Each row is a point on a landscape with many valleys, with its height.
A ball rolls from a point to the lowest of its 4 nearest points, and stops where none of them is lower. Distance is the straight distance between rows; heights are no part of it.
q_28 (h 19.1): [  1  -7  -8  16 -17   2  -8 -15   1  29]
q_274 (h 14.6): [  6  -6 -11  15 -13  -1  -5 -13   5  26]
q_338 (h 39.3): [-17   0  13  -5   7   7   3   5 -10 -16]
q_224 (h 33.4): [  3   4  -5  20 -23   7 -20 -12  10  10]
q_578 (h 17.4): [15 13 -9 15 -3 -4 -5  1  6 -3]
q_110 (h 13.8): [-12 -13  11 -24  16   7  -5   6  25 -21]
q_29 (h 21.8): [  3 -13  -9  12 -14  -3   1 -17   0  37]
q_169 (h 19.6): [  7   0 -11  17 -14   1 -11 -11   8  14]
q_328 (h 19.3): [ 12   8  -9  18 -11   0 -13  -6  12   2]
q_659 (h 9.9): [ 14 -10 -17   6  -4  -8   7 -13   6  30]
q_703 (h 16.7): [ 12   0 -16  17  -8  -2  -4  -7   9  12]
q_227 (h 5.2): [-18 -11  20 -21  11   8 -14   8  24 -20]
q_708 (h 43.4): [-14  14  30  -3   1   4 -17  15  -3 -19]
q_990 (h 9.4): [  9   6 -10   5   7  -5  10   5 -12  -1]
q_679 (h 32.6): [  6  22  11  11  -2  -5 -13  12   1 -18]
q_549 (h 35.1): [ -8   6   2  23 -30   2 -16 -10 -15  30]
q_729 (h 14.7): [ 14   5 -15  14  -2  -4  -1  -2   5   7]
q_96 (h 33.3): [  6  -4 -12 -12   9  -6  26   1 -27   7]
q_122 (h 13.1): [-21  -7  22 -16   7  11 -10   6  11 -18]
q_326 (h 30.7): [-18   8  37 -13  -1   9 -26  17   6 -15]
q_573 (h 22.7): [ 10  11  -5  17 -17   1 -19  -7  15   2]
q_91 (h 19.2): [ -8   1   1  -4   9   4  13   6 -19  -9]
q_556 (h 24.6): [ 12  22   7  14  -4  -5 -16   9   8 -15]
q_868 (h 13.2): [  9  -9 -15  11 -11  -4  -2 -14   5  27]
q_417 (h 21.2): [ -4  11   5   4   7   0   4  10 -13 -15]
q_293 (h 28.0): [ -1  -8  -6  16 -17  -1  -6 -15  -4  34]
q_292 (h 22.3): [-13 -20  -3 -26   8  11  16  -7   5 -16]
q_823 (h 6.0): [  1   6  -5   1  10  -2  13   8 -18  -5]
q_677 (h 28.1): [-17  -8   7 -13   7  10  11   0 -10 -12]
q_58 (h 13.6): [ 15  -1 -17  11  -3  -7   5  -6   6  16]
q_208 (h 16.6): [-19  -5  28 -19   7  10 -21  10  19 -17]
q_205 (h 11.9): [ 13   9 -11  14   3  -6   2   4  -1  -2]
q_888 (h 23.2): [ 13  17  -1  17 -10  -2 -16   3  12  -8]
q_83 (h 64.0): [ -3  18  21   5   0  -1 -13  16  -5 -19]
q_762 (h 19.4): [-21  -8  12 -13   7  11   2   2   0 -17]
q_20 (h 10.3): [ 21  -3 -20  -2   6 -14  20  -2  -9  19]
q_154 (h 22.0): [-20 -12   8 -17   8  13   7  -1   2 -16]
q_497 (h 13.4): [-12 -16   6 -24  14   6   3   2  24 -22]
q_384 (h 29.0): [  8  25  15  10  -6  -5 -17  13   5 -19]
q_871 (h 32.7): [-10  -9  -2 -14   8   7  19  -1 -20  -5]
q_705 (h 38.6): [ -7 -11  -6 -19   7   6  23  -2 -24  -2]
q_984 (h 23.0): [-17 -15   3 -20   8  13  11  -4   0 -15]
q_286 (h 40.0): [  1  26  24   4  -4  -4 -19  19   1 -20]
q_759 (h 30.1): [  5  14   2   9   3  -4   1   8  -7 -12]
q_568 (h 28.5): [  9 -16 -12   2  -8 -11  11 -18   3  39]
q_207 (h 12.6): [ 16   3 -17   5   7 -10  13   2  -8   9]
q_365 (h 56.1): [ -8  13  14   4   6   2  -4  12  -9 -17]
q_648 (h 26.8): [  9  18   2  14  -1  -5  -8   8   3 -12]
q_552 (h 54.9): [-16   6  21  -3   6   5  -6  11  -7 -18]
q_220 (h 16.2): [ 23 -13 -19 -10   3 -22  21 -12  -2  34]
q_799 (h 5.8): [ 19  -4 -18  -9   9 -15  26   1 -19  16]
q_495 (h 18.3): [ -7 -19  -4 -31  13   5  13   0  20 -22]
q_753 (h 13.3): [ 16   5 -17  11   1  -6   4   1   2   6]
q_138 (h 17.6): [ 13   2 -15  -2   9 -11  20   4 -16   8]
q_149 (h 31.2): [ 17 -15 -14  -5  -5 -17  17 -17   2  39]
q_579 (h 50.1): [-17   6  26  -6   4   7 -11  11  -3 -18]
q_603 (h 29.5): [ -6   0  -3  20 -26   4 -17 -14  -4  25]
q_449 (h 25.2): [-15 -15  -1 -20   7  12  18  -5 -11  -9]
q_587 (h 3.4): [ 11   3 -12  17 -12   0 -11  -8  10   8]
q_903 (h 2.0): [ 18  -8 -20   2   0 -13  14 -10   1  27]
q_650 (h 22.4): [  2   2  -6  -4  10  -2  18   4 -21  -1]
q_221 (h 10.2): [-17 -12  12 -23  11   9  -3   2  20 -20]
q_633 (h 12.0): [-20  -5  23 -17   8  10 -13   7  11 -17]

Call two points neighbours if one is among the 4 nearest of the other. Go from one point of each pair to the other, from neighbour to neighbour, staying as low as possible. Name the highest point that can't be avoided.
q_823, q_903 -> q_207
q_799, q_587 -> q_703
q_903, q_799 -> q_20
q_903, q_227 -> q_871
q_227, q_762 -> q_292

Where does a ball stop that starts at each point below?
q_753 -> q_823
q_578 -> q_823
q_871 -> q_823
q_29 -> q_903
q_603 -> q_903
q_326 -> q_227
q_293 -> q_903
q_729 -> q_823
q_274 -> q_903
q_984 -> q_762
